Each row is a point on a tangle of strands that fork and nearly touch. The rows are in no order.
Points whose rows are less than 106 apart are linked; no others are. Some points are linked to none.
sevin: [ 50 -27  11   4 -19 -31 -22  15 -19   0   8  17 -14   3   0 -16 -12  14
 -13 -15 -15  14  -3  13 -11 -23 -14  24  -6  -9  37  -2 -17   2   5  -8
 -23   7  17  11 -20 -20   8  41   1   8 -23  17  10  -9  -2]
zita: [ 62   7   1   4   6 -26 -21 -15   3 -16  25 -10 -24 -35   1   1  -9  14
  16  34  14 -49 -12 -26  14  -5 -29   3   0  24 -13  17  19   8 -20   4
  -3  44  27  21  14 -18 -22  -3 -32  -8   5 -28  21  24   6]
Nuka: [-22  -1  -9  37  64  17   4  14 -21  -8  14 -29  -2   2  14  14   6  -6
  26  -4  14 -25 -30  50   5  12  33 -15  14  25   3  21  49  38  14  27
 -12  16  -4 -19  49  -6  -3 -40 -26 -16  44  12 -12  -7  18]
zadaf: [-39  23  14  49  47  25  -8  17  -9 -12  10  -8   0   2  29  18   5 -20
  -2   6   5 -22 -12  34  15  15  16 -20   9  35   8  41  39  32   7  23
  -6   3  16 -28  48 -20 -10 -49 -27   8  35  13 -27   9   0]
dis: [  4  10  30  36  26  22 -19  24   1  14 -18 -34  -9   3   0   9 -12 -17
   8   4  38 -13  24  -5 -12   5  -5 -11   7   4 -32 -13  27  -7  -5   7
  13  -7  -4  -4  36  16 -39 -16   3  -2  -7 -15 -28 -20   9]
memep: [ 42  41  27  -2 -23 -34 -40   0  21  30 -32  39  -8 -28  51  -8  18  21
  -3  18 -11  -1  -5 -15  -5 -18 -24  12 -32 -12  -3  -7 -29 -23 -32 -30
  32  14  28  19 -37 -16 -45  27  31  17 -19  -5 -20 -10  -8]
Madif: [-14  26 -16 -23 -26   7  -4 -25  18  -7  -5  -2  -8   4 -14   5  18  10
  18  -5  -4   7  -4 -21   2   1  21  11  -9  11 -19  -2 -12 -23 -19 -19
  18 -17   8 -24   2  13  -3 -33   0  -3  10  11  11   5 -16]
dig: [ 24   1   9  -4 -31   9 -23   9   3   1 -21   3  -6 -18  11 -12 -15  24
 -19   3 -11   8  15 -17   2   5   0   7 -10 -20  -4  -6  -3 -20   1 -19
   9  12   2   3  -7 -13 -27  33  25  16 -39  11   0 -12  -9]
tade: [ -1 -42 -15 -27   2 -38  33   1  -5   8  16  23  -1  20 -25  -3   9  -9
  10 -27 -30  43 -30  13 -22 -14  18  30  -6  -2   7 -20 -25   3  14 -20
 -17 -18 -10  -7 -27   5  54  14  25 -16   1   3  17   0  16]
zives: [ 36  11   7  30  27 -30 -24  33   5  40  -2 -20   1  17  23   6  -1 -23
 -15   6  19  -5  26  21 -27   7 -35   3  -2   0  34 -35 -11   9  -9  -1
  38 -16  26   4   2  -4 -19 -11   2   7  -1  11 -36  -6  -4]
Vuso: [-11 -34 -11   4 -21  42  30  11 -31 -11  -4  -3  16  -8  -8  -8 -47   5
 -25  -5  -1  -1  19   8  15  30  14  -7  15 -41 -18  19  10  15  24  22
 -34  13 -42   2  -1   0   2  39   8   1 -17 -23  11  -2  12]
kal: [ -4  57   4  -4 -35   5 -35 -24  15  10 -18  10   9  -5   2   1  26  15
   8 -11 -18  18   2 -36  10  -5  -1   2 -25  14  -6   2 -12 -26 -25 -34
  33  -8  26  -9  -6   9 -13 -17   8  17  -3  22   9   4 -33]
fenu: [  3   9  27  -8 -30 -24 -15  -6  -4  -1  -1  45  17  12 -10 -14  -4  15
 -20 -23 -39  36 -13 -25   8 -42  -8  14 -29  -1  18   7 -22 -28   0 -21
  -7  -7  12   1 -27 -21  22  39  10  18 -34  21  16  16  -8]
piza: [-13  12  17  28  26  14 -30  10 -20   3   8  -6  17  50 -37   7 -15 -20
 -14 -31   2  27   3   0  -1 -27 -17  -9  -8  10  39  -1  20   0  26  20
 -19 -35 -11  -4  21 -11  15   9 -32  19 -11  14   3  -6   6]
pubi: [-13 -16  16  15  22  22  17  -7 -18 -19  15  14   3 -19  -8  12 -30  -1
 -13   5  10 -14  -5 -21  33 -14 -22 -12   8 -15   7  35  33  28  13  48
 -30  36 -26  28  26 -18  22  41 -27   6   1 -25  28  16   8]
firo: [-17  -9 -15 -10  16 -17  15   0  -1  -7   7  -2   3  19 -13   7   1 -10
   0  -3   2   6  -6  13   1   4  13   1  -1   2  15   3   4  18   1  17
  -4  -9  -8 -15   8  -2  30  -7 -25  -6  14   5   9   8  -4]
tagu: [-16  35  18  39   2  26 -29  -3  -2  -5  13 -22  18  28 -43  -1   5  -9
  -8 -45  -3  39   7 -23  -3 -39 -25  -9 -22  29   6  13   8 -11   7   3
 -14 -37 -10  -6  24   4  11 -11 -32  16 -21  24   5 -16 -25]
libe: [ 22 -32   0 -20 -29   3  -7   6 -10 -18   7 -22   1   5 -48  -3  -5   7
  13 -27   4  30   3 -21 -21 -37  -5   9 -14  19 -15 -26 -13 -22  12 -23
 -37 -32 -14  19  -7  23   8  10   6  -4 -23   3  16 -27  -8]
modad: [ -1 -33 -20  15 -17  27  11  33 -15   9  -7  -5  10   2  19 -11 -33  -7
 -34   3 -13  -3  32  37 -10  51  15 -13  23 -36  -4 -10   2  17  24   8
 -10   7 -27  -2 -17   2  -4  27  20  -1 -10  -5 -10 -16   9]
Tudoz: [-31 -17  -2  -9   8   8  18   0 -23   0   8  12  18  47 -43   9 -36  -9
 -25 -41 -15  26 -12   6   9  -9 -19 -10   4  13  49   6  12  -2  27  31
 -51 -16 -35   0   3 -19  40  36 -20  15 -29  14  21   5  15]
fimi: [-40   4  -6 -34 -15  31  16 -28   2 -25   5 -20   4  -5 -39  21  12   3
  19 -27  13  21 -10 -27   4 -19   8   7   7  32 -35  20  11 -20  -9   3
 -25 -25 -24  -7  23  28  19 -27  -5  -7  -6   3  20  -6  -9]
rimu: [-19  10  -7  10  17  32  27   2 -21 -14  17   7  19 -30   9   6 -32  12
 -17  13  -3 -32  -7  12  31   5  -5 -17  27   5  26  56  22  40  14  46
 -29  37 -28  18  22 -31  14  25 -26   5   1  -8  14  22   0]
zoso: [-62  27  -8 -10  -9  32  19 -25   0 -13  -5   6   4  11  -8   5   4  -3
  -9   0  -5   3  -5   4  24  18  18  -5  11  24 -12  31  12  -6 -10  21
 -11  -9 -15 -32  25   1  19 -26  -6   3   9  14  -4  23  -5]
Vev: [-51 -10 -24 -23  13  -6  37 -23  11 -14  16  -6  11  18 -16   8  15  -5
  12 -22  15  30   1   8 -25  15  23   9   1   1 -35 -14  -1 -10   3 -25
  -1 -29 -16 -36   9  24  24 -19  18 -27  25  -7  -1  -6   7]
Paru: [ 56  12   5   1  -4 -46 -23 -14  25  18  -5  -3 -25 -12  21  -3   7   2
  14  24  20 -25  -1 -15 -11  -7 -30   3 -17   3 -11 -14 -10  -9 -29 -19
  34  -2  33  14 -18   6 -36  -6  -3   4  -3 -20 -11   2  -9]
sufa: [ -3  38 -24  -8 -21 -23 -16  -7  36  23  -7 -12   2   0  27 -12  44 -13
  18  -1  -5  -4  13  10 -21  19   7  10   0  -1  -8 -27 -34 -26 -29 -41
  50 -17  45 -15 -19  20 -27 -44  19  -3  26  27 -28  -5 -14]
Zalu: [ -1 -32  10  -8 -11 -29  22  20   7  26  -9  25  -9   0  30 -15  35  -4
  -3  10 -40  23  -9  39 -24  18  29  26  14 -23  10 -27 -49  -3  12 -29
  22  -3  19 -17 -57  -5  16   1  49 -18   8  10 -24   6  10]
loru: [ 21 -43 -14 -13  -9  18  14  -1 -21 -16   7 -15  -3 -11 -29  -3 -32   7
   0 -13   4   2   4   0   2  -3   5   6   8 -15  -7   0  10   6   8  16
 -37  11 -27  18   6  11   9  30  -2  -4 -14 -16  18 -17   5]
vop: [ 17  13  18  -6 -37  -8 -25  13   3  21 -34  48 -14 -20  50 -28  18  27
  -8  16 -30  15  -2  -1   5   7   7  14 -14 -24   6  -4 -37 -31  -9 -39
  21  21  22   8 -47 -19 -29  18  49  20 -23   7 -15  -4  -3]
pupok: [  0  -3   2   9 -27  10 -18  50   0  22 -15  -4   8   9  38 -15 -13   4
 -49   0 -27  15  33  33  -8  39   8   7   6 -13  18 -32  -5   1   9 -15
  16  -7  12 -11 -10  -3 -21  -1  31  14 -27  24 -31 -24   2]
Lof: [-31  15  -7  23  35 -11   2  -2   0   9  18 -15   6  27 -22   7  15 -23
   4 -31  22  17   3  13 -16   1   3   2   2  -6   1  -7  16   5  -4  -3
  11 -32  -2 -34  23   9  23 -30 -23 -14  25  15  -3 -14  -3]
Bati: [ 17 -20 -24   0  -9  11  49   2 -38  -6  22  12  16 -21  -7 -28 -33  24
 -29 -37 -24 -11  -5  30   2   8   3  -5  21 -25  44  39  -3  29  19  38
 -51  36 -21  28 -16  -8  39  51 -10   4 -18  -6  26   9  13]
Rivuf: [  6  -6   7  39  38  23  -8  21  -2   7  -6 -29  -6  -8  22  12 -22 -17
   4  38  30 -39  12   9   1  16  -1 -20  10   4 -22   0  35  25   5  26
   8  11  -5  -4  29   2 -35  -7   0   2  17 -23 -25 -11  20]
tuvi: [-16 -28  -5 -10   0  22  35  -4 -31 -15  14  15  16  -4 -28  -2 -43  20
 -30 -40 -17   5 -11  11  16  -3 -19  -5  17 -13  39  32  13   1  15  40
 -54  19 -35  23   5 -19  35  51 -14  14 -32   6  26   7  15]
genuk: [ -4  14   2 -10  -5  -6  12 -29   8 -18   6  17   2 -21  25   4  -5   1
   2  50  -1 -35   1 -15  29  12  -8 -16  -5   1  13  31   9  13  -2  15
  21  16   9   6  -3 -24  -8   0 -26   5  14  -8  10  36  -2]
Muso: [ 54  18  29  18   0 -32 -36   5  22  26 -15  -3   3   3   2  -2  -1   2
   1  -1  22  -2  11 -36 -18 -30 -45   7 -22  -2  -1 -21 -21 -15 -25 -17
  26 -17  14  28 -12  18 -21  11   4   9 -25  -8 -18  -9 -13]
dok: [-27  -4 -16   7  58  20  31   0 -23  -7  11   4  -2  -7 -14  24  -5 -16
  18  -7   8 -11 -33  15  27 -13   0 -16  15  12  13  32  40  46  17  60
 -39  19 -34  18  25   0  33   7 -23 -11  23 -13  23   1  11]
Gobov: [ 36  -5  15  -2  24 -28  -8 -18   3 -13  14  13  -6 -21  -7  14 -15   1
   9  33  21 -31  -7 -43  14 -16 -46  -7  -8   0   0   6  27  10  -5  21
   1  31  13  25  11  -9   3  25 -34   5  20 -36  22  27  -6]
Dadum: [-40   3  -6  -4  57   5  39 -31  -1 -16  18   8 -14   5 -31  31  19 -27
  34  -9  16   5 -31   5  14 -10   1 -16   6   5 -15  15  38  33   2  38
 -17   2 -27  -2  20  12  43 -17 -34 -14  47 -17  13  14   9]
gemid: [-17  12  16  15  38   0  12 -11  -3 -12   9  10   3  -8  13  16  -2 -18
   1  28  13 -23   0  -3  25   8  -9 -26  -3  10  16  30  29  38  12  32
  20   5   1  -5  11 -21  14 -10 -32  12  33  -8   4  31 -10]
vobe: [ 16 -62 -17  -5  -4 -16  35  20  -4  17   3  15  -4  -1   5 -12   7  -1
  10   0 -30  27  -9  43 -29  16  25  25  21 -39   5 -30 -38  15  25 -16
  -4   7   3  -4 -45  13  23  25  39 -29   8  -4   1  -6  15]
dem: [ -9 -42   8 -14  -4 -29  33  17  -7  15   3  43  -3  35  -3 -17   3  -1
  -1 -21 -60  50 -26  20 -23   0  18  21  -1  -7  18 -10 -47  -6  31 -19
 -27 -13  -8 -14 -60  -6  45  29  38 -13 -15 -14  12  10  25]
Forev: [ 66 -11 -15 -12  -5 -45 -18 -15  10   2  21  -8 -32 -17  11  -1  13   6
  28  26  15 -28 -13  -3  -7  -9  -4  11  -2  12 -15  -1   2   8 -29 -16
   7  20  27   7  -3   0 -24 -12 -13 -14  15  -6  11  -1   3]
Mume: [  4 -25 -21  -6 -15   2  35  -2 -10   0   5  20   8 -14  12 -11 -23   1
 -18  14 -18 -21   1  26  10  24  21 -11   7 -30  24  13 -16  36  15  21
 -10  25 -18   0 -14 -13  19  27   0 -11   3  -8   9  18   9]
soz: [ 12  23   8  36  38  -7 -24  24   5  16   6 -31 -12  -8  28   3  -3 -15
  -2  30  32 -55  15  16  -8  26  -7 -20   4  22   1 -12  26  20 -11   5
  35  16  24  -3  27 -10 -45 -43 -11  -1  18 -14 -21   1  15]
non: [-21 -26 -23  -5 -13  14  33   9  11   3 -18  -5  18  -2  30  -8  -4 -13
 -10  43   3 -27  28  20   2  43  33 -12   9 -27 -18 -23 -19   9  13 -12
  19   5 -14  -8 -24   8 -13  -9  26 -10  22  -9 -20  -5  17]
ruti: [-12  12 -19 -36 -39  11  -9 -32  18  -8 -21  28  -5  -9  23  -1  14  14
  16  40 -19 -24  -1 -15  20  26  31  -1  -6  -2 -15  -7 -31 -38  -2 -26
  25  24  18  -6 -27  -2 -28 -18  24  10  18   4  -2  10   1]
dupi: [ 12  13  32  -1  22 -33  -9  -8  23  25 -12   4   7  17  -7  10  12 -18
  14  -2  26  -1  11 -32  -9 -14 -45  -7 -12 -16  -8 -32 -26  -7 -17  -7
  36 -34   4  25 -24  30   5   7  -7  13   5 -25 -18   0 -24]
fita: [-22 -13 -24   3  17  -2  27   0   8  -1   0 -22   8  11   7  12   7 -25
   7  26  29 -23  14  19  -9  16  22 -10  10 -19 -22 -25   1  13   4  -4
  24  -2  -9 -14  14  20 -14 -25   3 -26  43  -5 -22  -5  13]
melod: [ 36 -38 -23  -6 -16  -8  -3  20  -3  13  12 -29 -22  -2  12  -9  11   9
   2  -9 -14  11   4  44 -25   4  21  21  21  -9   5 -27 -15   1   1 -20
  -3   7  17 -11   2   3 -12  -6  14 -23 -10  28   1 -13  -2]
Vomu: [-21  52  13   3 -25   5 -14 -23  22  -6 -25  18  14  -5  17   4  16  -2
 -10   9  -4  -8  15 -29  21   9 -21 -12 -18   6   3  21   4 -11 -21  -3
  38  -1  26 -12   6 -16 -15 -18 -11  19  -6   6   3  21 -33]
degaz: [  6 -22  22   2 -17 -29   2  34   2  22  -6  39  -1  22  16 -24  17   4
 -17  -7 -55  41 -15  26 -21   2  15  25   9  -1  30 -20 -44  -7  30 -24
  -4  -3  14 -15 -58 -17  19  21  39  -1 -21   7  -8   6   8]
runil: [-12   7  -4 -44 -43   1  14 -28   8 -21 -18  50  -7 -23  21 -12  10  28
   3  21 -37  -5 -10 -20  27  15  29  12  -8 -17 -10  12 -24 -21   5 -18
  -1  25  -4   4 -35 -13   0  15  28   5   0  -2   7  23   9]
gar: [  7   2   8 -27 -49   0  -4  -4   8  -5 -25  41 -11 -24  19 -17  14  36
   5  15 -35  27 -12 -25   5  -2  22  19 -12 -15 -15  -8 -33 -35   7 -40
   1  16   9   6 -44  -3 -10  21  43  13 -23 -18  10  -2  -6]
Gasos: [ 14   1  -1 -18  -5  25 -11 -19  -3 -37   6 -32 -20 -21 -35  16   3  12
  21   3  28 -15 -19 -22  14 -32  -9  -7  11  30 -39  20  29  -6  -9  10
 -29  18  -8  21  43  12 -23 -29 -33 -12  -6 -14  23  -2  -7]
zuge: [  0  46  35  51  38  18 -22  10  18  12 -16 -33  -8   7   7   9  22 -29
  20   2  37 -30  12 -18 -19   6 -23 -15   5  17 -31   5  31   0 -26   7
  38  -8  17  -6  41  21 -44 -53 -17   2   6 -14 -29  -7  -2]
dofu: [ 40   7  17  14 -27 -22 -30  14  -1   5   3  28   0 -15  27 -17 -19  24
 -24  -4 -16   2  10  -9  -9 -13 -20   5 -14 -16  29   6 -18 -12  -9 -14
   0  15  24  15  -8 -39 -10  46   5  17 -32  21   0   4  -7]
moga: [-26  34  -3   4 -16   3  -7  -6  21  14  -8 -19  11   7   6   3  27 -10
   9  -5   9   7  21 -17 -21  16  12   6  -3  -3 -30 -18 -21 -23 -24 -34
  48 -36  13 -24   3  33 -11 -44  10   0  11   8 -19 -15 -14]
rodu: [-26  11  -4 -43 -19  40  22 -36   3 -43  -5  -6  -7 -21 -33  17   6  17
  17  -5  11  -2 -19 -28  28 -25  -8   0   9  27 -36  34  20 -22  -7  22
 -27  18 -17  18  35  21  -5 -17 -19   4 -11 -14  33   5  -4]
nuku: [ 36 -26  12  11  23 -29 -14  28  -3  36  -5   0  -2  18  10   4 -18 -18
  -6  11  16  -8  23  18 -17   5 -24   0   4 -31  35 -44 -22  16   6   1
  18  -2   3  13 -17   3  -2  32   4  10   2  -8 -18 -12   4]
Kamu: [-54 -12 -28 -21  27  13  51 -26   1 -13   8  -4   7  14 -37  20  14 -13
  12 -12   8  19 -16   3   8  -3  19  -7   2   7 -33   4  21  11   0  17
 -25 -14 -36 -19  20  26  34 -18  -1 -31  29 -14   9   6  12]
zube: [ -3   2  24  -4   3 -30   1   0  12  18 -16  18   5  12  17  -3  -1 -11
  -3  21  11  -3  16 -12   6  12 -15 -12 -13 -22   2 -18 -17   3  -4  -1
  40 -19   8   0 -25   4   6   4   4   5   6  -8 -24  12 -13]
Nuz: [-10 -21  17  28  44  30  -1  11 -30  -1   8   7   4  13 -26  20 -35 -25
   4  -7  14   0  -4  -8  13  -6 -11 -17   8 -21   8   9  41  31  36  57
 -42  18 -33  19  23 -11   9  47 -21  17   7 -33  18   1  21]
savu: [ 23 -18  20   3   7 -21  -6  11   3  14  -8  18  -1   3  11  -1 -28  -9
  -5  25  13 -20  19 -16   8   7 -30  -8  -6 -39  13 -19 -13   4   6  14
  14   6  -3  21 -25  -4   0  48   1  16  -9 -25  -4   5   1]
dubos: [ 34   2  -3  16 -10 -19 -29  36   7  25  -4  -9  -6   5  36 -15   4  -6
 -28   8 -12  -5  24  38 -22  15  -4   2  -2  -3  30 -34 -19   7 -11 -11
  33  -4  42  -3 -11 -16 -20  -5  26   0  -9  30 -38  -7  -7]
Vudur: [  3   4 -31   8   3  20  19   1 -25 -17  10 -19   3 -29  17  -7 -19  19
  -6  27  -1 -42   0  18  18  20  22 -10  27  10  24  42  19  39   7  25
 -22  45 -11   7  27 -23  -1  -7 -26  -7  17  -2  11  16   8]
gito: [ 13  19  -7 -16 -35  -9  -6 -31  24  -1 -15  32 -10 -31  48 -15  -4  16
  15  56  -8 -42   6 -12  20  15   1 -15  -9 -23  -4   3 -27 -18 -13 -20
  28  34  16  13 -36 -18 -33   9  23  12   3  -6 -18  16   6]
sud: [-14  -2  21   9  -1  24   9 -15   2 -10  -8  15   7 -20  13   5 -24  -5
 -11  33  17 -32  19 -21  31   4 -13 -21   4 -26 -13  26  19  15   8  24
  -3  32 -12   8  12 -14  -5  29  -8   2   0 -30   7  21   1]
golol: [ 30  14   4  -4 -17 -36 -17   2  29  30 -11   4  -3  -6  17 -10  39   5
  24  -2 -13  18 -10  -1 -17 -13   9  30 -12   0 -18 -25 -42 -24 -20 -43
  28 -19  30  -5 -36  24 -19 -20  23  -3   5   8 -19 -10 -17]
fazul: [-57   9   8 -11 -24  27   7  -2   8   2 -16   9  17  15   7   4   1  -7
 -18   7 -10  15  14  -7  18  29  17 -13  -1  -2 -14   4   4  -6   6   1
   7 -23 -13 -28   5  -3   6 -14  12   6  -3   5 -10   5 -10]
Dag: [-45  -7  -4   6 -13  41  12   3  -2  -1 -26  -7  16   6  28   1 -10 -16
 -17  40   2 -18  29  11  26  32  24 -23   6 -11 -24   7  10   5  10  12
   0   3 -18 -17  15   0 -18  -5  10   1  11  -4 -28   1  11]
neb: [-19  -4 -38 -26  13 -24  29 -28   9 -22  23 -14   0   2 -16   6  33   1
  24 -18  11  -4 -23  14 -13   4  26  14  10   3 -21 -11   4  -3  -8 -12
   4  -7   3 -24  20  20  17 -46 -12 -43  44  13  11 -10   8]
bubur: [-15  -3   8 -33 -30  26  -1 -15   0 -33  11 -23  11   0 -57   8   9  18
  15 -39   0  48  -3 -41 -15 -43 -10  14 -16  29 -26  -1  -5 -27  -4 -15
 -27 -36 -13   9   0  31  31  -7   5  -2 -18  10  24 -11 -13]
guv: [ 39 -21   9  -4 -40   6 -26   5 -16 -24   3  -6   2 -10 -30 -19  -7  33
   6 -27 -14  33   1 -25 -17 -44  -9  18 -23   3  -8 -11 -13 -26   6 -33
 -30  -2  -5  28 -26  -2  -8  33  18   7 -41  17  14 -25  -1]
Mez: [-32  28  -9  36  27 -21  -5   6  16  13  14 -23  12  12   5  -6  35 -20
  11 -18  25  -2  14  14 -22   5  -1  -5  12  -7  -1 -19  13   6 -21 -14
  36 -22  26 -33  26  14  -6 -55 -25 -19  33  20 -26 -11 -13]
Dele: [  9   8  24  26  43 -17 -14   5  -5   1   6   0  -7  -1   1  12 -19 -18
   0  15  26 -22  -1 -13  12  -3 -30 -12  -4   3  25   6  24  24   9  21
  14   5  20   9  19 -20   0  11 -29  15  12 -22   6  16  -4]
dof: [-26  24  15  20   1  35 -15 -12   1 -14  -3 -22  -3   6 -28   7  14  -4
   6 -23  14  21   3 -21  -3 -17  -2   0  -1  29 -29  23  33  -9 -10   3
 -10 -25  -9 -14  37  19   0 -22 -19   4  -7   7   6  -9 -23]
zisul: [-44 -25 -29 -32   7  17  54  -7 -15 -15  12  -3  14  22 -39  16  -4   0
  -4 -34  -6  33 -15   3  -1  -2  13   4   2  16 -12   2   3   2   7  17
 -40 -26 -42  -8   8  16  43  10  20 -17 -12 -15  17  -2  13]
zup: [ 20   5  20  12 -12   9 -26  21  -2  14 -16 -13  15  12  -9 -14 -17   2
 -22 -10   4  20  24 -20  -9  -8 -16  -3 -16  -4  -6 -24  -3 -22   7 -11
   4 -18  -7   1   1   3 -18  24   7  10 -34  11 -10 -20  -4]
tera: [-53   6  10   9  20  27   4  -1 -20  -3   9  -1  12  53 -45  10 -14 -23
 -13 -44  -1  48  -3   1   0 -23  -7  -8   0  25  18  16  21 -12  16  18
 -39 -37 -30 -14  15   0  38  11 -14   7 -19  19   6   0   7]
git: [ 23  10  28  10  -3 -18 -28  -1   5  10  -3  18  22  29 -16  -9 -14  -2
 -14 -20  -8  23   9 -24  -1 -37 -38  -3 -23 -10  19 -16 -24 -19   6 -14
  -2 -30   9  13 -20  -8   9  45   2  20 -26  11  -1   7   4]
bilo: [ 11 -10   3  13  42  16 -11   8 -26 -16  15 -31 -19   4 -36   3 -12   6
  14 -30  19   0 -32   1   6 -27 -11   1   2  33  21  15  40  15   2  34
 -34  -6 -14  17  35  -9  20 -12 -41   1  -3   5  21 -11   1]
libi: [-14  35  19 -18 -33  -1 -23 -14   1   3  -9  25  15  -3  -8 -12  22  32
 -11 -47 -44  46 -10 -42   4 -34   1  16 -29  26   4  12 -23 -36  -2 -33
   6 -21  16  -3 -26  -8  26  12  20  26 -22  36  22   4 -23]
Kol: [-17  31 -28 -55 -31  27   5 -45  12 -36  -4   5  -6 -11 -25  18  17  18
  26  10  -4 -14 -11 -33  23   7  17   1   4  21 -34  14  -1 -38 -20   1
  -6   6  -7   3  17  16 -15 -36 -10   0  10  -2  24   5  -3]
rifod: [ 12   8   3   3  30   8 -16  -8 -10 -30  19 -34 -31 -16 -38  13  17   0
  34 -28  20 -14 -40 -13   0 -33  -9  -8  14  39 -19  15  45   2 -20  17
 -22   0  -2  10  45  15  10 -46 -44 -13   8  -6  23  -7  -3]
firub: [  9  29   1  -1 -19   6 -12  -5  22  10 -21   4  -4 -23  51  -9 -12   6
 -13  50  15 -57  29  -9  14  29  -5 -22  -9 -13  -2  -4  -6 -12 -16 -10
  39  30  10  15 -10 -11 -49 -13  17  14  -3  -7 -31   8   9]
doba: [ -7  65  19  31   4  12 -25 -15  28   3 -15  -5  -3  -7  12   6  18 -20
   6   9  21 -28  16 -45   4   5 -26 -18 -12  20 -15  18  18  -9 -29   3
  50  -3  32   0  22   3 -40 -40 -21  14   1  -8  -9  15 -21]
Sof: [ 27 -37 -21   9  21  19  -1  16 -32 -16  23 -38 -14 -10 -24   5 -33   4
   7 -17  22 -14 -15   1   2  -9  -1  -1  12   5   7  13  30  21  14  34
 -42  25 -20  22  23   0   7  11 -21  -7   1 -21  27 -17   8]
Lefog: [-65  29 -11  12  16  19   4  -2   8  -8   3  -6   8  15  18  11  18 -17
 -12   2  -2  -9  10  34  17  28  27 -20   7  25  15  27  26  13  -1  17
   5  -4  11 -36  27 -15   7 -50 -20   3  25  17 -24  18  -4]
lumag: [ 40  12 -14   6   5 -23 -12   8  25  19   1 -20 -17 -15  45  -5  -3 -10
  -2  47  23 -57  25  19 -11  27  -7 -13   2   8  10 -11  -2   4 -26  -7
  39  26  22   5  -4  -7 -44 -32  11  -5   7  -4 -25   6   9]
nere: [  9 -52 -37 -12   9 -17  19  15  -7   8  23 -14  -3  13  -7  -4   6  -6
   0 -11  -9  16  -9  46 -23  11  23  16  20 -23  15 -33 -14  14  14  -1
  -2   2  -7 -12  -5   8  19  13  19 -28  21  15  14 -17  12]
rali: [  0 -16 -27 -22   1 -27  14 -19  23  -2   7 -21  -1  -2  -8   7  26  -2
  28   9  32 -14  -3   8 -10   6  12   4   8 -19 -34 -32  -6  -2  -9 -22
  25  -8   7  -9   8  25  -6 -36   1 -39  45 -13  -3  -8   7]
lenu: [ 24 -16  -5  -6  -8 -34  -5  10  -6   9   5  11  -6   8  10  -2  -2   1
 -12   9  -2  -6  -3  27   2   3   5  10  -4  -3  35   0 -10  20   3   1
   4  -1  18 -11  -9 -17   8  15  -5   2   2  22   2   7 -12]
pere: [ 10  -1 -29  14  32   8  -4  13 -14  -9  22 -28 -11 -12  15   3  -6   7
   0  12  16 -32 -13  39  13  13  24  -3  16  25  21  15  28  29   1  24
  -8  28   2  -2  32 -18 -10 -32 -28 -13  23  10   1   2   2]
kini: [ 42 -24  17  -8 -36 -10 -18  15 -19  -4  -3  18 -17 -10  -4 -25  13  29
  -5 -19 -38  38 -13   7 -21 -31  18  37  -7  -4   9   4 -26 -16   7 -32
 -30   3   6   9 -42 -10   2  27  26   7 -36  23  16 -17   1]
Mibi: [ 51   7  27  -6 -14 -26 -29  15  20  38 -26  25 -12 -23  22  -8  49  20
  21   4 -17  31 -19  -7 -16 -32   0  31 -17  -3 -24 -23 -59 -28  -7 -57
  11  -8  17  19 -54  18 -29  11  40   4 -21  -9 -25 -25 -10]
vetot: [ 11 -35 -11   1 -17  20  -5  41   1  16 -17 -23  14   0  16  -8 -23  -2
 -23   6  -1  17  29  29 -25  41  13   6  19 -27 -12 -35 -14 -11  15 -17
   6 -20 -15  -2 -13  14 -31   7  31  -3 -24   5 -19 -29   7]
gebus: [-20 -21 -21 -46  -1 -15  42 -10 -15  -6  19  -3   0  22 -46  -3  -3  10
   4 -38 -22  43 -31   7 -18 -21   6  20   1  26  13  -4 -15 -14   3  -4
 -36 -27 -21   7 -17  14  58  13  17  -3 -20   8  22  -5  11]

Follow the links from the first point to the second, and from the first to the third. Name the last point that the two ways share.
tagu, fenu, ruti: fimi
tera, Vomu, firo: fimi
zube, runil, Bati: rodu
tuvi, Rivuf, Dele: rodu
guv, gito, golol: Madif

A fork is a point with three links. Follow the links from the first point to the second and name the forks in between, in order.
Gasos, gito: rodu Madif
non, sud: pubi
zadaf, vobe: Kamu
kini, Dele: fimi rodu
ruti, golol: Madif
Vomu, fenu: Madif rodu fimi sevin
soz, kini: Madif rodu fimi
Lof, runil: sevin fimi rodu Madif
kal, Gobov: Madif rodu
Gobov, lenu: rodu fimi sevin
